The views of a scene show one set of named points, each view turned or mirrored, shifted and resized as a whole, with a little noise and some points left out.
(in the rows, 128 means zero)

Scene 1
View 1
Q_935: [121 178 150  95 154 126 153 129  88 133 158 107 130 130 104 110 183 191
  72 110 123 123  96  84  62]
Q_51: [126 135 123 132 129 142 118 149 123 126 123 139 146 132 111 136 121 165
 121 117 135 134 105 160  92]
Q_118: [123 139 126 121 157 126 135 122  95 138 134 112 148 123 105 106 134 181
 117 105 138 150 104 123 104]
Q_832: [147 120 100 176 132 125  90 149 142 129 144 142 158 120 122 138 104 173
 147 116 131 125 134 170 106]
Q_306: [148 103 109 170 132 114 109 136 143 129 125 136 157 103 120 121  96 157
 163 116 141 160 135 162 142]
Q_383: [171  95  91 162 105 119 119 138 149 111  94 158 173  88 127 127  88 123
 179 110 152 176 125 167 144]
Q_554: [176 109  82 168 115 114 112 132 143 118 122 148 169  96 128 129  98 137
 163 106 144 148 133 152 126]
Q_61: [163 121  93 176 111 126  87 157 160 114 143 159 161 119 134 150 111 149
 144 121 131 119 135 172  94]
Q_861: [125 124 119 133 128 143 117 151 119 126 108 143 147 134 111 132 114 160
 133 117 138 147 104 172 106]
Q_185: [141 109  75 164 141 136  88 137 124 131 116 135 160 136 118 132  82 165
 152 102 146 136 115 189 112]
Q_646: [161 132 123 153 125 105 128 135 144 121 146 139 155  93 127 122 141 157
 135 118 130 146 137 120 110]
Q_141: [165 127  78 148 116 132 108 135 122 116 123 146 165 114 125 128 112 144
 140 101 140 133 113 156  92]
Q_682: [128 151 124 125 148 130 121 136 103 132 149 123 142 135 109 121 146 182
 103 112 129 123 107 128  80]
Q_154: [173 101  66 202 142 103  84 128 149 132 154 132 167  98 127 119  84 167
 169 102 142 135 152 160 130]
Q_848: [113 126 149 145 148 126 119 149 133 140 138 128 143 125 104 122 125 182
 129 123 129 146 125 151 122]
Q_510: [125 152 148 132 143 125 124 141 121 131 159 123 137 127 113 126 155 189
 100 122 124 123 118 120  85]
Q_407: [130 131 123 133 139 125 134 130 117 130 126 126 150 116 109 115 126 167
 130 111 136 152 111 138 114]
Q_536: [136 155 150 107 120 131 148 142 115 115 125 136 144 116 114 125 163 153
 102 121 128 140 100 111  84]
Q_820: [157 123  80 144 110 146 100 150 126 114 106 160 163 130 127 147  98 140
 143 103 145 131 105 184  89]
Q_428: [ 76 152 183  72 150 162 154 145  84 134  94 121 123 154  88 125 153 179
  92 121 134 159  65 148  96]
View 2
Q_306: [146 122  75 110  95 119 143 112 108  95 137 119 135 145 112 149 141 148
 119 117 146  83 143 142 156]
Q_935: [ 53 185 126 134 137 105 157 154 181 121 141 158 130 159 183 159 131 147
 129 161 100  70 120  85 120]
Q_51: [111 135  95  99  92 101 144 144 151 108 148 131 146 145 145 153 146 136
 132 124 148  81 148  97 141]
Q_820: [127 120  77  81 108  96 121 141 125 117 154 121 159 120 129 137 151 131
 139 103 173  93 153 109 146]
Q_154: [142 116  93 119 106 123 142  90  64 105 134 125 144 114 110 148 151 130
 113 129 151  84 143 149 161]
Q_848: [116 141  94 119  80 116 158 128 148  97 136 137 132 168 139 165 142 143
 121 136 128  70 142 112 147]
Q_118: [ 89 166  97 122 121 112 143 125 159 102 134 144 126 154 143 156 146 153
 126 128 112  88 133 102 143]
Q_141: [114 131  86  95 125 102 125 133 111 117 148 124 151 118 127 137 143 139
 133 117 157  96 143 120 143]
Q_646: [116 137  90 125 129 112 152 135 112 118 145 123 137 152 138 145 119 156
 119 149 143  70 129 140 132]
Q_536: [ 91 158  91 113 129  98 148 165 168 119 153 131 143 167 159 149 119 164
 128 142 132  74 127 104 121]
Q_861: [109 139  89  93  94  98 136 146 163 106 150 136 147 148 143 151 151 139
 136 115 144  88 149  89 145]
Q_554: [143 121  72 102 123 112 133 120  92 109 142 114 144 132 110 138 133 150
 122 119 160  89 139 147 150]
Q_185: [133 124  89  92  90 107 129 111 111  99 142 131 145 120 117 147 163 126
 133 106 156  98 157 111 162]
Q_61: [138  99  96 100  96 103 141 139  94 126 157 119 160 118 131 145 136 128
 128 135 175  72 144 126 143]
Q_383: [159 117  47  94 117 109 130 125 100  99 145 102 144 146  93 130 128 166
 128 103 169  93 143 154 149]
Q_407: [110 152  89 114 113 113 144 130 147 103 138 131 135 157 134 152 140 155
 124 123 130  84 139 112 145]
Q_832: [134 116 101 106  86 108 142 119 105 110 146 129 150 128 132 154 150 126
 122 132 157  78 150 122 154]
Q_510: [ 97 148 112 116  93 104 157 146 164 109 146 143 139 157 159 163 139 137
 125 142 126  68 139  92 134]
Q_428: [ 82 178  85 101  89 103 146 163 234  93 142 147 130 188 159 165 146 159
 135 111 110  85 142  62 134]
View 3
Q_554: [111 117 128 135 151 147 170 132 138 126  90  93 113 151 161 140 137 102
 127 137 151 112 107 135 119]
Q_935: [124 138 148 102 114 114 140 119 137  94 183 104  94 181  99  69 138  90
  73 139  92 136 118  81 114]
Q_51: [116 120 126 139 139 110 147 110 143 107 132  96 120 168 139 116 139 107
 118 155 142 121 109 120 123]
Q_141: [112 123 130 145 134 126 158 117 142 115 115  91 113 161 145 137 138  94
 124 147 142 113 104 121 130]
Q_848: [129 115 130 110 163 122 142 124 132 118 138 108 109 159 137  79 139 126
 103 147 133 116 120 120 107]
Q_383: [118 119 139 144 170 154 174 134 152 115  87  91 125 145 177 156 133 121
 129 138 154 111 115 150 118]
Q_510: [123 122 134 113 142 108 137 117 137 107 157 102 112 175 123  79 142 112
  99 154 126 127 117 108 110]
Q_154: [107 100 111 126 149 140 167 135 118 149  79 101  95 146 158 119 143  93
 133 138 162  93  95 130 122]
Q_306: [124 107 125 123 168 140 158 134 135 126 101 104 109 149 159 118 138 121
 122 140 151 105 107 138 113]
Q_61: [101 105 118 133 141 119 163 111 128 133  98  84 123 181 154 124 145  98
 128 162 167 116 115 136 111]
Q_832: [111 105 114 126 150 117 151 115 126 132 107  99 109 163 148 105 144 105
 128 155 162 108 106 130 114]
Q_682: [119 126 130 118 129 109 141 114 134 110 155 106 103 170 115  87 140  97
 104 145 121 121 112 100 118]
Q_820: [112 121 124 155 143 108 149 109 146 111 117  94 127 160 150 143 139 105
 134 160 155 119 106 132 129]
Q_185: [120 110 109 144 156 115 141 119 137 125 114 108 111 141 149 126 139 110
 137 154 162  99  98 126 131]
Q_536: [120 135 156 115 133 125 150 117 151  92 155  91 119 182 130 103 132 105
  88 146 109 141 126 108 113]
Q_646: [109 119 143 109 140 148 169 131 132 123 111  90 109 177 146 109 141  98
  98 133 129 123 122 123 107]
Q_861: [126 120 129 137 157 111 142 115 146 103 138 101 122 157 137 114 135 122
 120 155 141 120 114 126 122]
Q_407: [127 124 136 122 149 128 148 132 140 110 136 106 103 152 136 102 135 114
 103 139 125 118 111 114 118]
Q_118: [133 129 139 118 143 123 141 132 142 104 153 114  95 150 121  93 136 109
  99 134 113 119 104 102 122]
Q_428: [149 141 146 122 165  98 115 114 162  72 199 115 121 160 112  80 128 144
  91 154 102 140 126 105 118]
View 4
Q_154: [193 177 143  95 138 108 117 124 130 108 119 183 155 127  99  59  59 167
 123  87  81 121 130 112  87]
Q_51: [122 149 111 126 140  91 104 164 153 150 121 159 139  97 104 125 103 124
 124 164 113  73 160 107  85]
Q_861: [129 140 104 118 146 100 102 167 156 153 135 162 139  73 101 121  98 131
 122 154 108  75 164 109  96]
Q_383: [148 126 133  98 140 136 135 150 142 136 180 188 134  76  61  87  84 153
 139  88  58 119 132 101 141]
Q_682: [123 164 123 132 138  75  90 162 166 133  97 162 155 133 105 158 116 107
 108 185 120  81 170 110  46]
Q_536: [ 90 138 120 135 128  86 113 174 169 141 115 179 138 126  65 179 133  86
 132 191  96  85 157 103  73]
Q_935: [ 94 161 126 139 121  57  86 176 183 119  74 169 160 156  89 211 147  72
 103 225 113  87 176 112  18]
Q_407: [136 144 123 108 133  91 109 160 162 127 123 179 149  98  91 142 112 112
 112 155  82 104 164 110  76]
Q_428: [ 92 119  70 115 141  70  91 203 190 159 110 155 135  48 111 197 153  71
  86 231 105  55 205 115  62]
Q_832: [159 175 122 120 139  97 114 139 139 134 111 173 152 114 109  73  75 146
 137 130 110  84 141 110  89]
Q_820: [133 142 120 136 148 120  95 162 141 163 151 143 138 100  93 104  82 166
 138 118 130  80 144  95 115]
Q_646: [131 158 142 121 124  93 136 143 150 116 114 203 144 141  66 123  99 110
 144 149  75 110 135 113  84]
Q_141: [134 145 140 126 138 116  94 153 146 140 145 156 149 125  80 124  87 157
 137 120 110  99 139  93  96]
Q_510: [121 160 107 129 138  70 106 165 163 140  93 175 143 112 107 142 118  98
 120 195 112  69 172 114  62]
Q_118: [132 145 116 102 132  82  92 166 169 119 111 164 162 110 100 170 119 109
  85 175  88 103 178 109  46]
Q_306: [170 151 120  93 143 103 129 143 146 126 131 191 141  89  90  81  84 138
 118 115  67 108 145 113 105]
Q_848: [139 158 100 107 138  75 127 153 158 135 100 194 143  84 115 116 108  99
 112 175  85  78 165 121  76]
Q_61: [138 166 131 146 142 104 119 141 131 150 126 176 137 124  87  70  70 150
 162 123 121  77 125 102 110]
Q_185: [164 155 114 110 151 109  87 150 142 142 130 146 151  87 118  80  73 169
 112 112 115  86 155 100  94]
View 5
Q_407: [160  87 127 120 110  81 128 103 130 131  90 122 130 104 117 120 139 141
 133 146 158 138 161 111 129]
Q_682: [182  82 127 125 102  74 142  92  84 146 115 115 150 143 142  99 137 121
 104 133 175 121 166 112 145]
Q_935: [188 117 132  92  77  93 139 104  29 129 122 105 129 194 174  57 157 155
  70 146 175 112 187 102 139]
Q_306: [161  70 116 158 126  63 117 108 181 135  59 122 145  44 103 172 118 111
 160 149 150 160 153 124 121]
Q_383: [131  93  94 169 151  47 122 100 219 113  87 127 114  30  87 196 116 105
 186 138  96 160 155 104 102]
Q_61: [181  55  91 198 128  13 147  87 164 131 105 110 159  79 138 172  81  62
 153 120 142 139 165 110 128]
Q_646: [183 112  99 155  99  48 119 117 129 118  83  95 128  86 155 152 123 120
 135 150 131 140 189 109 110]
Q_820: [142  52 107 166 157  41 156  75 173 137 139 137 151  92 103 145 101  69
 152 107 128 135 147 101 141]
Q_154: [210  81  87 184 143  48  95  84 163 168  54 120 177  21 117 194 124  62
 162 150 153 163 155 121 133]
Q_118: [166  96 133 100 109 100 122  98  98 143  94 132 137 120 121 103 152 147
 110 153 170 135 161 112 138]
Q_185: [163  45 114 152 154  64 136  70 175 164 105 141 172  65  87 155 116  77
 159 126 164 151 132 121 148]
Q_554: [162  95  87 169 138  48 114  92 180 131  84 122 138  47 111 180 128  88
 164 141 115 152 163 109 117]
Q_428: [111  55 195  62  75 108 172 116 106 110 141 133 107 192 102  48 125 198
 100 131 193 118 142 120 138]
Q_861: [138  52 138 137 122  65 154  95 157 132 120 130 136 113  98 126 110 122
 144 123 160 138 143 114 134]
Q_832: [187  47 114 176 120  41 135  90 155 148  84 110 171  75 125 160 103  82
 143 127 175 147 150 118 142]
Q_848: [171  60 149 132  83  72 131 114 135 131  77 110 144 103 121 124 112 147
 131 150 191 147 156 128 123]
Q_536: [151 106 130 125  86  58 151 111  97 103 129 109 107 157 155 103 129 148
 108 136 133 117 182 102 119]
View 6
Q_118: [105 102  80 116  91 116 182 114 133  98 135 142 136 156 121 129 125 134
 143 137 133 144 150 117 134]
Q_832: [100 123 137 154 152 163 116 144 155 135 152 118 166 159 186 146 127 124
 108 141 142 143 144 141 126]
Q_510: [112 137  90  98  92 122 139 114 130 107 136 151 129 155 132 152 135 133
 130 135 135 145 155 117 112]
Q_141: [116 102 116 151 144 153 140 143 159 125 144 122 138 153 142 151 117 129
 113 148 142 131 111 117 153]
Q_383: [109  98 139 164 194 152 167 155 169 140 135  94 166 145 180  99 104 124
  88 174 149 149 120 112 135]
Q_935: [103 130  68  78  41 107 165  94 115 102 129 167  85 165  79 151 121 123
 147 138 130 135 139 109 129]
Q_861: [128 120  96 125 138 127 144 136 146 109 144 130 160 137 148 148 131 150
 115 140 144 149 138 108 124]
Q_820: [131 110 114 152 159 151 122 156 158 123 154 121 157 140 150 162 127 146
 104 142 149 136 111 109 144]
Q_682: [108 122  89 110  83 128 143 116 134 108 142 149 121 162 118 160 132 131
 144 129 133 137 141 118 132]
Q_51: [121 125  94 118 123 133 137 130 140 111 144 137 149 143 144 155 134 144
 120 136 142 142 139 114 122]
Q_646: [ 89 126 128 124 120 145 155 122 143 136 127 131 116 169 148 113 106 102
 112 164 140 135 134 125 125]
Q_554: [ 97  99 138 163 164 160 156 147 162 138 141 108 153 159 168 117 105 114
 104 164 144 140 121 129 145]
Q_536: [118 143  76  80  89 108 164 107 127 108 125 156  98 146  99 144 118 131
 127 147 141 138 128  95 116]
Q_154: [ 78  89 151 183 144 174 143 136 160 143 152 105 165 184 184 124 118 104
 125 145 133 137 150 162 150]
Q_185: [111  93 113 164 153 153 136 148 156 118 158 115 186 154 170 157 136 146
 123 127 141 144 139 132 150]
Q_61: [103 133 144 151 147 168 101 145 156 142 149 123 146 162 172 153 122 118
 105 146 144 138 122 135 133]

In a view up to two points have been moved. Name them for each view, in the order of its rows, or write -.
view 1: Q_510
view 2: Q_861
view 3: Q_51
view 4: -
view 5: -
view 6: Q_832, Q_536

Scene 2
View 1
Q_27: [175  93  70 156 180 157 146 148 128 126 136  45 115  90 119 121  79 131
  81 184 151 131  74  89  85]
Q_871: [138 122 107 176 145 136 163  79 184 104 144 126 125  83 127  80 107 106
 146 163 134  88 103 136 150]
Q_38: [106 120  76 158 173 122 165 104 110 122  90  91 118 119 100  87 146 105
 135 171 110 127  84  97 118]
Q_30: [168 115  95 144 168 155 161 138 169 121 145  77 126  95 106 121  72 126
 100 160 117 111  93  99 118]
Q_264: [174  93 108 167 191 162 143 107 184 115 184  64 124 106 148 153  80 129
  97 159 173 105  92 125 110]
Q_235: [120 127  98 133 184 146 170 120 144 129 128  73 125 128  96 147  88 138
  85 146  94 112  96  81 121]
Q_295: [ 47 133  86 140 190 110 171  91  92 118  77  96 120 162  86 116 174  99
 155 140  56 117 107  91 133]
Q_294: [176 112 119 132 171 173 137 129 193 107 187  82 138 105 113 151  69 121
 119 129 110  86 124 104 124]
Q_962: [140  76  80 160 201 157 114 118 124 107 155  53 119 122 130 142 130 100
 136 162 159 123  95 106 102]
Q_511: [145  98 102 158 178 153 133 105 162 107 163  86 122 109 128 120 112 105
 138 155 139 102 102 116 117]
Q_532: [113 126 107 174 171 118 194  73 176 123 124 101 116 106 127 110  98 130
 101 168 132  98  83 112 145]
Q_556: [110 130  98 157 159 128 166  99 148 109 119 112 123 108  97  91 116 108
 145 151  90 100 103 104 138]
Q_214: [141 148  81 144 144 139 196 140 135 129  89  93 124  89  73  84  84 138
  87 173  81 116  85  77 122]
Q_320: [185 112  79 133 152 180 125 164 142 106 147  77 137  80  84  97  85 103
 134 158 104 111 105  87 110]
Q_879: [133 107 124 163 185 148 149  82 189 108 177  95 125 124 136 145 103 122
 123 140 136  89 109 125 133]
View 2
Q_38: [143 144 109 141 177 115 126 173 132 132 150 164 137 125 106 181 175 143
 116 132 123 129 140 155 134]
Q_879: [128 113  99 145 129 116 150 180 146 103 165 123 175 144 139 158 165 112
 134 143 162 113 136 141 119]
Q_962: [140 109  97 186 132 123 135 150 158 127 126 153 169 100  95 194 191 142
 156 130 170 108 145 165  91]
Q_294: [101 120  88 192  97  97 157 172 130  74 150 143 215 122 113 160 157 127
 166 129 174 104 159 138 113]
Q_214: [105 155 109 141 183  84 136 171 116 102 170 176 174 144 127 172 132 169
 148 124 109 128 163 141 157]
Q_556: [138 147 100 152 144 113 142 189 123 103 163 151 158 131 111 164 168 127
 107 135 130 129 139 136 149]
Q_264: [112  88 108 176 120 115 154 154 167 107 143 125 199 125 143 178 162 128
 176 144 187  93 156 149  86]
Q_871: [130 131 126 166 132 125 152 197 144 105 150 139 180 123 143 153 155 105
  94 154 146 112 148 115 143]
Q_235: [113 124  69 145 149  85 138 147 121  99 171 149 175 147 101 175 157 174
 199 115 147 125 147 179 104]
Q_30: [103 126 100 173 142  99 146 162 137  99 151 151 197 131 119 169 144 146
 165 126 150 111 163 145 124]
Q_295: [167 163  64 111 159 110 127 181 102 122 170 150 105 139  75 174 197 141
 102 121 112 156 113 173 131]
Q_511: [133 119 103 181 130 125 144 170 147 111 140 139 178 113 115 173 175 120
 133 135 164 109 147 144 111]
Q_320: [105 150 108 210 145  98 143 162 121  89 133 183 201 100  94 184 151 157
 155 116 139 109 176 138 129]
View 3
Q_295: [134 166  74 117 124 112 239 200 122 144 181  65 160 107 154  93 104  49
 107 135 141 109 160 167 178]
Q_879: [156 177 142 130  82 111 116 137 125 108 150 114 103 129 102  93  87  92
 131 123 157 153 160 135 148]
Q_556: [120 167 106 128 113 132 158 156 133 129 151  98 117 101 103 121 122  67
 134 129 140 123 151 133 149]
Q_871: [130 172 137 124  83 122 110 139 158 128 140 113  99  95  76 146 125  93
 125 128 150 135 127 133 132]
Q_511: [169 202 127 120  88  93 115 156 120 106 119 120  75  98 115 109 108  82
 168 126 153 143 143 139 132]
Q_235: [141 185 105 150 127 126 135 151 105 102 156 107 103 128 133  57  76  55
 178 114 125 143 185 126 156]
Q_962: [196 236 100 109  86  57 139 190  94 106  88 102  70  79 156  96 115  73
 201 135 147 140 151 174 127]
Q_27: [153 226 111 126 124 107  76 166 112 113 122 128  78  97 141  68  88  57
 222 156  92 175 197 147 107]
Q_532: [137 166 145 125  98 127 109 148 154 126 165 116 124 127  93  98  92  86
 118 138 137 157 168 139 143]
Q_320: [129 212  87 140 131 127 110 159  99 101  98 117  59  79 118 111 137  49
 227 127 105 123 147 116 127]
Q_294: [157 195 119 155  89 114  93 125  86  73 111 134  57 117 109  92 113  76
 196  83 153 132 140 101 146]
Q_214: [ 88 167 101 149 159 171 133 148 139 129 165 110 110 115 114  89 109  43
 173 147  83 143 190 109 135]
Q_264: [185 213 149 134  74  85  66 143 111  89 117 143  66 122 110  80  75  92
 185 125 149 171 165 143 122]
View 4
Q_235: [118 143  98 133 173  83 156 156 120 159 136 108 123  80  98 113 166 136
 104 135 148 159 145 128  92]
Q_30: [136 129  82 142 168 104 151 160 103 158 153 122 145  76 131 122 150 153
  93 162 153 163 137 149  85]
Q_871: [119 120 111 194 145 129 130 155  92 161 150 132 131  84 159 141 110 152
 101 163 121 165 173 178 142]
Q_294: [169 105  79 158 141 103 143 156  96 186 163 111 120  91 121 125 145 140
  84 179 169 170 134 161  76]
Q_295: [ 88 166 125 176 159  98 151 132 129 114 117 127  67 104  69  72 156 114
 119 103  96 169 202 121 164]
Q_556: [112 143 109 175 154 117 143 144 107 142 134 137 109  81 123 110 124 143
 112 142 114 166 178 150 144]
Q_38: [ 84 149 100 168 178 112 149 150 113  94 133 130 116  95 119 100 157 146
 114 121 109 161 173 144 145]
Q_320: [168 129  42 153 161 117 154 158  92 109 155 142 128  67 118  97 147 161
  98 168 156 183 136 159  91]
Q_27: [115 128  62 144 202 101 150 171 101 104 169 105 155  84 131 123 184 163
  98 146 160 163 111 153  76]
Q_532: [ 87 150 126 156 176 105 143 154 119 151 134 125 124  84 131 127 135 143
 111 131 115 156 175 144 136]
Q_879: [102 120 118 174 154 105 134 161 108 177 150 109 118 103 133 144 137 139
  96 152 137 149 157 157 119]
Q_214: [122 170  93 114 187 105 160 141 115 124 123 144 151  40 122 100 142 158
 111 147 123 167 168 127 110]

In a view up to two points have been moved. Name them for each view, in the order of its rows, or write -.
view 1: Q_879
view 2: Q_235
view 3: Q_962
view 4: Q_532

Scene 3
View 1
Q_41: [ 93 177 128 231  74 126   8 126 156 118 112 141  94 181 177  85 126 122
 139 121 113  84 114  90 121]
Q_705: [107 146 118 155 114 111  29 122 164 118 159 202 127 151 142 108 138  97
 141  94 145  83 167  97 124]
Q_645: [118 129  90 168 117 118  72 130 165 148 159 116 116 171 186 124 150 141
 106 162  96 118  74 112 143]
Q_960: [ 98 142  84 189  74 131  55 103 165 123 133 161  97 161 149  82 147 119
 111 154 105 109 102  94 120]
Q_979: [116 155 110 220  97 130  61 117 167 147 161 146 103 167 171  83 147  97
 121 136  97 110  89  79  97]
Q_46: [ 79 124  64 144  70 117  56  91 166 120 127 183 117 151 134  90 140 125
 117 151 121 122  99 118 132]
Q_767: [142 136 123 166 144 120  49 168 153 125 150  98 106 181 194 159 151 156
 109 159 106  86 136 112 166]
Q_588: [106 105  52 132  85 117  98  89 176 112 156 202 116 127 111  88 169  99
  92 163 114 120 130 102 123]
Q_775: [ 98 117  93 104 109 103  35 115 163 107 143 205 138 148 130 127 142 118
 132 112 156  85 167 124 152]
Q_24: [105 136  78 186  95 121  80  99 177 159 166 158 112 160 157  82 149 106
 112 149  99 136  65  91 100]
Q_44: [106  97  73  92 123 104  67 118 160 131 159 165 140 152 148 142 151 145
 111 144 132 114 113 132 161]
Q_902: [119  90  62  89 129 106  94 121 170 136 172 157 136 149 146 146 164 143
  97 163 122 131 108 131 158]
Q_447: [ 88 124  87 112 104 104  32 117 156 123 129 159 132 167 159 137 133 157
 131 133 135 105 109 133 166]
Q_164: [136 104  97 109 150 109  67 150 156 135 166 125 131 172 178 172 155 158
 102 156 115 105 121 128 175]
View 2
Q_767: [128 141 120 139  93 103 176 138  81 123 117 110  96 148 127 142 110 157
 153 111 158 107 128 154 168]
Q_41: [155  64 121 146  30 123  93 158  94 143 120 103 126 156 138 152  99 149
  87 148 153  92  93 117 155]
Q_979: [156  94  86 174  62 127  86 167  64 134 134 106 124 172 140 164 112 147
  78 113 120 101  97 148 152]
Q_588: [165 143  98 120 107 155  45 157 108  91 122 115  95 101 112 177 151 142
  97 139  68 116 116 154 141]
Q_24: [163 125  89 177  84 148  67 153  69 134 138 105 126 174 144 168 133 129
  81  88  77 116 107 143 136]
Q_164: [132 178 114 120 124 124 174 117  94 116 122 100  84 136 138 134 148 136
 151  95 123 130 142 154 161]
Q_447: [143 139 134 100  88 141 115 105 129 130 117  94  97 124 141 136 146 116
 118 117 109 128 127 113 143]
Q_960: [157 107 111 151  70 140  58 155  89 125 121 115 119 148 126 173 117 140
  97 123 102 110 107 135 147]
Q_46: [159 127 117 122  85 158  51 135 113 121 114 106 109 128 132 163 145 124
  95 122  77 121 111 125 138]
Q_705: [171  99  76 102  69 125 116 141 109 105 135  95  82  99 137 137 153 135
  56 151 132  98 104 144 139]
Q_645: [145 146  99 172  98 132 115 149  66 129 131 112 118 175 141 159 121 140
 120  89 103 118 119 156 151]
Q_902: [147 190 104 124 136 145 119 119 101 106 128 103  91 127 136 145 164 124
 127  92  73 132 139 156 145]
View 3
Q_645: [139 115 141  94 187 107 133  30 137 104 102 153  61 101  68 183 141 149
 139 133 127 118 149  92 144]
Q_588: [138 165 147 159 138  42 142  69 135 140 161 181 107 103 154 175 141  97
 134  68 129 178 150  94 160]
Q_960: [120 152 105 156 164  74 157  46 140 121 105 140  87 112 110 188 100 118
 122 113 134 150 127  95 161]
Q_775: [162 174 142 195 136 101 111 101 135 146 165 154 102  77 141 121 196 129
 189 118 112 165 153 108 158]
Q_902: [163 118 203 105 163  76 123  56 134 134 166 191  83  73 104 169 201 136
 152 108 108 143 171 105 144]
Q_705: [132 189 116 200 130 131 115  94 126 150 126 137 105  76 115 111 151 109
 182 113 134 137 139  83 170]
Q_24: [116 127 137 140 166  68 178  51 127 146  89 160  87  82  79 202 105 126
 106 122 146 108 143  93 177]
Q_46: [146 148 125 175 155  44 167  65 148 131 135 152  93  95 133 190 140 135
 132 120 115 157 134 114 155]
Q_164: [164 126 184  83 177 139  77  43 137 102 142 167  64  90  79 138 207 147
 185 126 105 134 176  95 126]
Q_41: [119 175  43 188 164 130 136  54 151 105  73  95  71 125  96 149  85 139
 151 144 135 135 106  79 153]
Q_447: [175 136 130 156 161  97 120  69 145 111 147 141  76  88 108 150 193 162
 173 148  94 160 145 121 136]
Q_767: [147 143 130  84 185 168  66  29 143  74 108 140  57 118  75 125 159 145
 184 119 118 133 158  73 118]
Q_44: [171 130 185 124 164  85 119  67 138 126 162 176  86  75 110 160 203 145
 165 123 105 152 166 119 142]
Q_979: [101 143  99 145 167 111 159  46 137 129  72 132  80 104  74 175  89 114
 126 121 152 108 131  74 171]
View 4
Q_775: [ 76 100 127 113 123 173  88 149  73 113 113 132  90 107 154  73 163 172
 151 146 142  98  95 163 175]
Q_46: [105 100  98 112 132 144  80 120  94 160 114 153 103  85  95 123 123 140
 169 126 140 170  92 127 199]
Q_44: [118 104 169 128 116 141  69 130 107 119 126 135  91 115 143  93 157 152
 139 106 130 110 122 138 120]
Q_902: [127  97 172 144 113 129  77 132 128 105 138 139  89 103 148 114 148 141
 138 103 125 112 127 133  99]
Q_588: [ 98  92 135 160 145 165 103 172 126 115 142 156 102  57 133 146 137 157
 159 128 140 140  76 154 176]
Q_24: [128  74  82 127 133  90  98 116  98 125 131 162 115  37 114 156 133 102
 164 137 128 180  91  96 132]
Q_447: [116 123 141 107 110 151  66 111  85 129 109 139 112 124 126  64 158 150
 142 117 143 142 115 131 151]
Q_705: [ 75  88  75 102 129 154  98 145  37  96 109 142 104  73 163  83 175 151
 156 175 146 109  72 143 164]
Q_164: [143 124 174 129 105 126  64 116  94  74 130 136 116 115 155  58 183 139
 126 121 136 125 120 119  69]
Q_767: [151 145 130 131 109 127  65 117  69  48 130 154 151  92 147  37 211 126
 128 143 155 171  89 103  74]
View 5
Q_705: [195  82 122  95  56 144 144 140 183 164 175 113  83  97 150 166 245 145
  81 172 120 145 117 175 140]
Q_447: [155  88 109 111  76 111 125 125 171 157 134 160  82  83 123 151 163 124
  81 157 118 135 153 163 112]
Q_775: [157  74 130  83  56 104 108 108 190 190 163 133  91  77 140 131 221 133
 101 189 111 132 118 154 119]
Q_960: [175  94 115  90  85 146 149 130 114  91 164 151 124  98 156 177 161 165
 124 134 108 111 113 141 171]
Q_767: [168 130 159 158 113 136  93 185 110 189 127 119  86  69 179 187 122 109
 101 135 136 138 155 201 119]
Q_24: [165  71 108 113  79 174 173 108 126  89 143 131 117 110 149 210 137 173
  89 129 119  72 114 120 157]
Q_902: [120  66 150 129  87 114 100  85 157 197 123 107  98  59 167 170 125 137
 107 174 115  67 107 111 105]
Q_46: [148  75 109  74  75 118 135  90 155 112 156 167 123  88 138 154 170 163
 125 150 108 102 114 116 150]
Q_588: [155  66 139  72  66 122 112  89 146 137 174 128 131  69 177 151 194 173
 150 164  96  89  82 107 161]
Q_979: [196 100 116 119  83 183 173 149 110  88 151 130 110 123 159 212 152 160
  87 120 123 110 129 163 167]
Q_645: [145 102 129 145 107 146 127 136 117 139 122 134 111  85 159 202  97 134
  99 128 127  94 139 149 127]
Q_41: [205 124  96  86  90 152 159 177 114  82 167 176 104 113 133 173 187 146
  97 122 125 168 158 192 166]
Q_44: [124  75 138 119  85 103  99  93 168 193 128 132  94  62 153 155 143 129
 103 175 113  89 122 130 104]

In a view up to two points have been moved. Name them for each view, in the order of its rows, or write -.
view 1: Q_588
view 2: Q_645
view 3: -
view 4: Q_46
view 5: Q_447
